A landscape with many valleys, sampled at points; each row gives a point and its height.
From any point a ball rolls to the lowest of the 2 points nearest to it. It stops when none of these is lower. Distance is the straight distance between rows; heights are no part of it.
(718) h=38.8: [ 11  15   2  -5  -5  15  27  26 -15 -20  -6  16  15  15  25 -11  22  16
   1 -11   0  11]
(86) h=78.8: [ -8  17 -16  -6  10  -7  -2  10  -3 -14 -20   4  -2  16   2   6 -11  11
   2  -5  -6   8]
(79) h=67.9: [  7  -8 -17  25  -9  -4 -19 -28   7  -2 -23   2  25 -16  12   4 -14  12
  -8  20 -32   8]
(878) h=30.5: [ 13 -17  22  28  28  19  22  44  -5  34  45  10 -25   2  30  27  23  21
  -6  -8  22 -38]
(952) h=48.9: [  8  16  -6 -30 -12   1  17  25 -12 -33  10  15   4   3   7 -23  16  11
   9  -6  -3  12]
(151) h=57.6: [ -7  -1  11  14  29   3  -1   6  24  25   4  -2 -15  20 -15  33  -7   3
  -2 -20  39 -19]
(546) h=24.0: [-19  10  14   7  -8   2  12  22   0  -5  21   8  -6  14  -7 -16  11   1
  -4 -10  24  -4]
(616) h=26.6: [-17  -4  14  -9  17  -4 -18   7  18  -6  26 -13  -3  15 -34  -1  10 -24
   9 -19  38  -7]
(1060) h=36.7: [  8  11  16   7 -24  -8   6 -18 -14   4  26   1   4 -32  12 -33  15 -10
 -12  28 -30  11]
(490) h=46.2: [ -2   1  12  13  -9  16  31  10 -13  13  17  11  -2  -2  24  -9  26   2
 -15  18  -4   5]
(654) h=70.8: [ 11   9   3  -7 -20  14  14  -7 -25 -18 -27   8  23 -18  33 -23  16  14
   0   9 -30  14]
(753) h=72.6: [  8  -3 -22 -21  25 -13 -15  -5  18 -17 -27 -15  -2  16 -16  11 -24  -9
  24 -33  -8  -3]
(625) h=61.6: [ 30  -9  -7  29  23 -10   3  -3  -7  13 -32  -1  21   5  29  26  15  23
 -24  10 -17   2]
(380) h=50.3: [ 32   5   8 -28   6 -19  -9   0  -7 -22  -9 -11   7  -8  17 -10  15   5
  10  21 -26   9]
(991) h=79.3: [ 23 -12  -3   2  19  -8  -1   0   9  12 -13  -5   0  -2  19   1   9  10
 -10   2   3  -9]
(281) h=58.4: [ 10   8  -1 -13 -18   8 -18  -4 -22 -37 -34  15  19 -19  13 -18 -23   6
  32  14 -56  21]
(577) h=74.6: [-40   2  12  25 -48  16   5 -18 -18   0  16   0  12 -12   0 -33 -20 -11
 -26  14 -10  10]
(1049) h=76.8: [-26  -8  -3 -27   9  12 -17  -8  15  -2   4 -28  -7   4 -37  -6 -13 -30
  15 -19   6  -2]
(27) h=19.9: [-10 -16  -8  55  27   1  11  -3   2  34  -9   4   1  22  11  48   2  11
 -23   4  16  -5]
(637) h=53.5: [ 38  -1   2 -39  -3 -19 -11   6  -8 -34 -18  -2   6 -14   6 -13  -4   0
  34   5 -34   0]
(1087) h=69.9: [  1   0 -21 -32  14  -3 -11  14  17 -28  -7   1 -11  19 -21   5   2   3
  27 -50  20  -7]
(1094) h=48.6: [ -7  16   8 -40 -22  -4  -7 -12 -17 -14  32   3 -12 -13 -27 -47  -2 -21
  18  -6 -10  10]
(758) h=74.3: [-13  -1 -21  -3 -10   3 -26 -15  22 -19 -12   1   6   5 -23   2 -33 -16
  17  -2 -17  18]
(634) h=60.5: [  0   8  -3   0 -20   9 -34 -13  -1 -37 -16  13  15 -34  12 -12 -38  -6
  30  14 -55   4]
(501) h=59.0: [ -3 -18  19  24   0  -6  12  -8  -3  34  30  -5 -11 -19   2  -7  14   4
 -40  20  13 -14]
(715) h=56.3: [ 19 -20   8  34  26  -7   1   4  -7  21  -3   5   8  -4  25  19  23  34
 -31  16   0  -1]
(916) h=65.1: [ 16  -7  -4  30  -2  -3  -5 -22  -5   0 -34  -1  25  -5  24  18   9  22
 -13  16 -25  11]
(247) h=61.0: [  3  -6  -6  12  42  -9 -10  -5  14  40  -4 -14 -19   7 -18  39  -1  -7
  10 -21  39 -21]
(450) h=33.8: [-27  -3  24  -2   3  11  -7  12  17  -2  44 -10 -13  24 -36 -17  -5 -24
   2 -26  39 -11]
(823) h=58.8: [  3   7 -19 -34 -20   1  -9   2 -11 -32  -7   7  -1 -12  -8 -18 -16  -3
  40  -5 -20   7]
(513) h=69.0: [ -2  -2  -8  19  -6   0   4 -17   6  12  -6   3   5  -5  -7  22  -3   1
  -6  23  -1  12]
(939) h=68.7: [ 14   4  -8 -17  -2 -15 -26 -30   9 -15 -24  -6   3 -21 -10   0 -21  -3
  15   4 -30   5]
(926) h=76.0: [-25  -6 -12 -19 -13   7 -20 -12  20 -14  10  -7   4   2 -36 -11 -21 -34
  20  -7 -11   4]
(756) h=56.7: [ -3  -8  13  16 -32   9  21 -36  -2   8   0  13  10 -23  17   0  17   9
 -23  34 -18  19]
(243) h=10.3: [ -6 -16   8  49  23  14  25  24  -2  30   3   3  -3  24  27  37   9  20
 -26   0  16 -11]
(181) h=52.0: [ -1 -12  13  19   8  -5   1  -2   0  39  28  -5 -16  -9  -9  17  15   8
 -19   7  38 -26]
(63) h=68.5: [ -4   1  -3  22 -19   9 -13 -30  -8 -14 -28   8  26 -24   9   0 -10   1
   5  29 -44  11]
(912) h=76.2: [ -1   8 -28 -15  -4  -2 -15  13  -4 -34 -33   1   9  15  -1  -2 -20   6
  22 -15 -23   7]
(579) h=38.6: [ -1   8   9 -38  13 -13 -23   4   2 -13  14  -4 -10  -3 -29   2   7  -7
  18  -7  17  -5]
(5) h=61.3: [ -8 -16  -3  33  -7  20  29  -6 -10  37  -2  -1  18  -9  23   8  18  11
 -29  27   2   5]
(144) h=62.1: [ -9   4  15  18 -24  28  23 -25 -18   1 -11  21  17 -17  28 -11  11  15
 -20  27 -20  32]
(1054) h=66.2: [ -8   0  13  15 -30  28   3 -36 -14 -11 -19  20  21 -27  25 -19  -2   8
   1  34 -46  23]
(609) h=66.8: [-11   9 -13 -36  17   2  12  30   7 -20  13  -1  -5  20  -4   5   5  -2
  22 -38  30 -12]
(248) h=35.3: [ -1 -18 -13  37  25 -17 -20 -19  11  34 -11  -7  -1  12 -13  33 -16  -9
 -11   0  17  -1]
(447) h=40.9: [  0  -4 -24   9  18 -13 -25 -22   5  19 -19 -20  -3   8 -17  25 -23 -13
   7   3   5  -7]
(689) h=67.5: [ 27   0  -4 -15  24 -15  -9   3  10  18 -22 -13 -13   7 -13  28 -13   1
  11 -13  16 -13]
(325) h=80.0: [ 21   4 -11 -36  21  -6  18  29   6 -12 -10 -14  -9  13  29  14   9   8
   4 -19  -2 -19]
(666) h=41.3: [-25   2  28 -11 -16   1  -4   2  -4   1  53  -6 -10   5 -38 -38  -4 -29
   1 -17  29  -4]
(943) h=72.4: [-33   3  -4  15 -35   7   0  -2  -3   5  12  -7   8   5 -17 -30 -33 -17
 -10  10   0   6]
(539) h=56.0: [ 24   9 -18 -26 -18  -8  -6  -1 -19 -40 -22   7  15  -9  10 -11 -10   4
  31  10 -36  11]
(615) h=66.9: [ 25  10  -6 -15  -8 -12 -29 -17 -12 -12 -17 -12   0 -29   8  -6 -17  -1
  10  23 -29   9]
(728) h=70.3: [-34  -5 -10  12 -24   2  -5 -15   6   6  -4 -13   2   7 -16   0 -22 -16
  -7   1  13  -4]
(971) h=70.2: [ 20   5 -14 -25  36 -26 -11   9   9  -6 -31  -7  -4  21 -10  33 -11   4
  22 -18   1  -1]
(482) h=76.4: [ 29   5 -11  -9   8  -3   3   0  -3  -3 -36  -5  13   1  20   1   5  15
   2  -4  -9  -6]
(1068) h=64.6: [  8  14   0  -6 -17  -5 -25 -10 -14 -24  -8   2  -8 -23   7 -30 -11 -16
   9  18 -43   2]
(1088) h=74.5: [-15  -6   4  -6 -32  19  -4 -12  22 -12   5  11  12  -4 -12 -12 -13 -19
   3  10 -17  18]
(566) h=53.6: [-10 -14   8  23  23  12  19  18  18  41  27  -6 -15  20  -3  27   5  -7
  -7  -9  36 -21]
(309) h=43.2: [ 18  -1  -7  27  45 -14   2  12   8  21 -15  -3   4  15  11  33  -1  11
 -17 -14  11  -9]
(520) h=68.0: [-26  10 -19  15  -9   4  -2   3   1   4  -1  -2   5   9 -11  -2  -9  -5
  -8 -21  25  -8]
(671) h=61.9: [-21   8 -12 -21 -28  10   6   2  -8 -30  -1  14  -2  -5  -4 -20  -6  -9
  16  -2  -7  12]
(632) h=36.1: [ 12   1   4 -13  -5  -1  -8  -2   6 -15   9  -5   1  -2  -5 -23   5 -10
   1   4 -11  -3]
(657) h=62.5: [-14  14  -7 -12 -27  -2 -28 -15  -5 -34  -5   2   7 -18  -6 -28 -27 -11
  17   9 -49   0]
(459) h=28.0: [  5 -14  -8  46  13 -11   2 -18  11  32 -25   1  -2  16   4  35 -11  12
 -31  -1  16   6]
(844) h=70.5: [  4   0  -3 -26 -11 -19 -31 -23  18 -22  -8  -3  -5 -12 -15  -2  -4 -12
  27 -12  -8  -5]
(405) h=43.3: [-23 -10  19  26 -27  11  15 -13   6  14  16  15   9  -5   3 -16  -3   0
 -23  14  15   3]
(186) h=36.0: [-10  16  13   1 -13   8  12   3 -11  -5   6  11  -2  -4  17 -18   7  -1
 -11  13 -20  18]
(923) h=65.3: [-26   9 -18 -16 -20   2   3   5  -2 -14   0   1  -1   1 -20 -14  -7  -1
  11 -26  16   1]
(589) h=45.2: [  0   8   2 -45 -13  -1 -20  -1  -4 -17  18   5  -7 -15 -40 -33  -6 -20
  38  -8  -6   9]
(46) h=42.5: [ 11   6   5 -56   4 -15 -29  -2  -4 -23  18 -12  -8 -14 -37  -9  -3 -15
  39 -11  -1   3]
(286) h=48.1: [-19  14  14 -16 -24   4  -5 -12  -5  -5  32   0 -13  -8 -25 -38  -3 -34
   1  -7   4   4]
(1008) h=36.4: [ 14  -5 -12  33  26 -19  -4  -9   4  11 -28   8  10  11   8  35  -6  15
  -4  -9   9   1]
(488) h=54.7: [ 11  -7   7  23   8  13  32   9 -15  36  21   9  -1 -10  24   6  32  13
 -29  24  -1  -5]
(1018) h=49.7: [-15 -20   7  32   0  11  16  16  14  28   8   0  -7  23  -5  23 -11   1
 -26  -1  39  -5]
(884) h=67.8: [ 13   2  -2  -8 -10   4  24 -16 -23 -11 -20  -1  18 -17  38   2  34  14
  -3  21 -24  14]
(477) h=44.5: [ 25   3  11  -3   0 -18   9  10  -7 -10   6  -4   4  -6  13 -16  28   3
   2  15 -10   3]
(580) h=25.2: [  7  13   6   7  11   5  20  37 -14   0  18  -1 -14   4  24   7  22  20
  -9   3  11 -14]
(894) h=50.4: [-22 -11  12  20 -29  18  13 -26   4   3   6  13  10 -17   9  -2  -1 -11
 -34  28  -3  23]
(808) h=72.3: [ -8   3 -13   4 -15   6 -11 -16  13 -10  -2   3  10  -1 -11   4 -10 -10
  13  18 -15  15]
(441) h=10.6: [-14  13  14  10  10  14  20  37  -3   7  33   9 -22  16  10   2  12  11
  -9 -15  26 -18]
(862) h=49.6: [ 22 -16  -2  33  33 -11  -2   3   3  35  -1  -2  -8  -2  12  30  12  25
 -17   0  19 -21]
(466) h=65.6: [ -1  -6  21  12 -10 -11  23  -7 -15  23  38  -2 -19 -16  10 -26  28  -2
 -33  31   6  -3]
(33) h=24.8: [ 12   7   2 -11  12   0  18  29  -8  -5 -10  13  -1   8  30   7  20  28
  -9  -6  11   2]
(898) h=26.4: [-10   5   6   3 -23   2   5  -8  -3 -10  20  -4  -4 -13  -1 -35   6  -7
 -14  11 -19   9]
(474) h=82.7: [  7   2   0 -17  25   0   9  40  14   6  -4 -10 -19  20  12  12   4   5
   1 -31  15 -22]
(184) h=33.1: [-15   3   6 -10   8 -15 -17  -5  16   4  15  -4 -12  -1 -34   5   2 -10
  12  -7  26  -7]
(645) h=74.4: [ 16  -4 -27 -33   9 -16 -11   8   2 -27 -38  -7   2  18 -12   5 -20  -6
  25 -24 -19  14]
(587) h=63.3: [  7  -5   3  14  -5   1  27 -24 -17  13 -10   7  13 -20  35   5  32  21
 -13  32 -12  11]
(530) h=72.1: [-34  -4  -7  14  -9  -3 -18 -10  12   1  -2 -14   7  19 -42   6 -23 -21
   7 -10  23   6]
(642) h=65.2: [-18 -15  -1  44 -10   3  12 -16  -5  24  -8  -7  14   0   4   8  -1  13
 -20  16   6   4]
(383) h=64.5: [ 28  -5   3 -16  46 -16 -12   4   8  29  -6 -15 -22   8 -18  41   2   8
  11 -21  33 -26]
(935) h=82.2: [ 14   4   5   2  16   4   6  16  13  13   3  -9  -3  13   6   1   9   6
  -8 -16  13 -18]
(312) h=62.7: [  3  10   0 -30  15   0  23  49  -6 -14  22  12 -20  20   6  -2  18   9
  17 -35  22 -19]
(771) h=77.3: [ 18   7  -6 -42  15  -8   2  15  -2  -5 -13 -16 -17   7   2   2   0 -12
   9 -15  -3 -15]
(775) h=45.9: [-20 -10  14  14   1   4  -2  -1   4  33  17  -5 -11   9 -18  12 -11   0
 -22   7  32  -2]
(686) h=20.0: [  4  -7  17  32  21  12  31  31   0  31  23  18  -8  16  22  27  15  25
 -19   1  26 -16]
(1041) h=56.4: [ 19  13  -3 -41   8   4  24  37 -10 -23  30  13  -6  14   2 -13  14   4
   8 -18  10   8]
(196) h=39.7: [ -6  -3  12   7   0  -6 -17 -16  11  21  12  -9  -9 -10 -31  -2  -4  -8
  -6   9  20  -4]
(557) h=35.0: [-27  -3  22  16 -26   3   9   4  18  -4  34  13   4   7 -11 -21  -2 -13
 -17   1  24   9]
(874) h=74.8: [ -3  -5 -15 -23  17   4 -12   6  11  -2 -11 -14 -10  13 -18   5  -8 -20
  12 -18   2 -11]
(691) h=73.7: [ 24  13  -5 -17  -8   7   4   9 -17 -13 -34   7   8  -6  29 -18   6  10
   6  -5 -18   4]

Two balls start at each pair of points below. Name the first point that both come to, or write -.
(657), (63): -
(728), (642): (898)
(501), (715): -
(530), (943): (520)
(1087), (689): -

Call two points neighbours if one is among the 2 nearest of the other. Go from one point of each pair to the other, from neighbour to neighbour, staying as low as possible. Name the highest point that can't be avoided.
(243), (33): (878)
(33), (898): (689)
(33), (441): (580)
(616), (898): (466)

For each start below, name every point that the ball comes to, in order.
(1068): (657), (634), (281), (539), (637), (380), (477), (632), (898)
(971): (689), (383), (247), (151), (566), (1018), (775), (196), (184), (616)
(935): (991), (482), (691), (654), (884), (587), (756), (894), (405), (557), (546), (441)
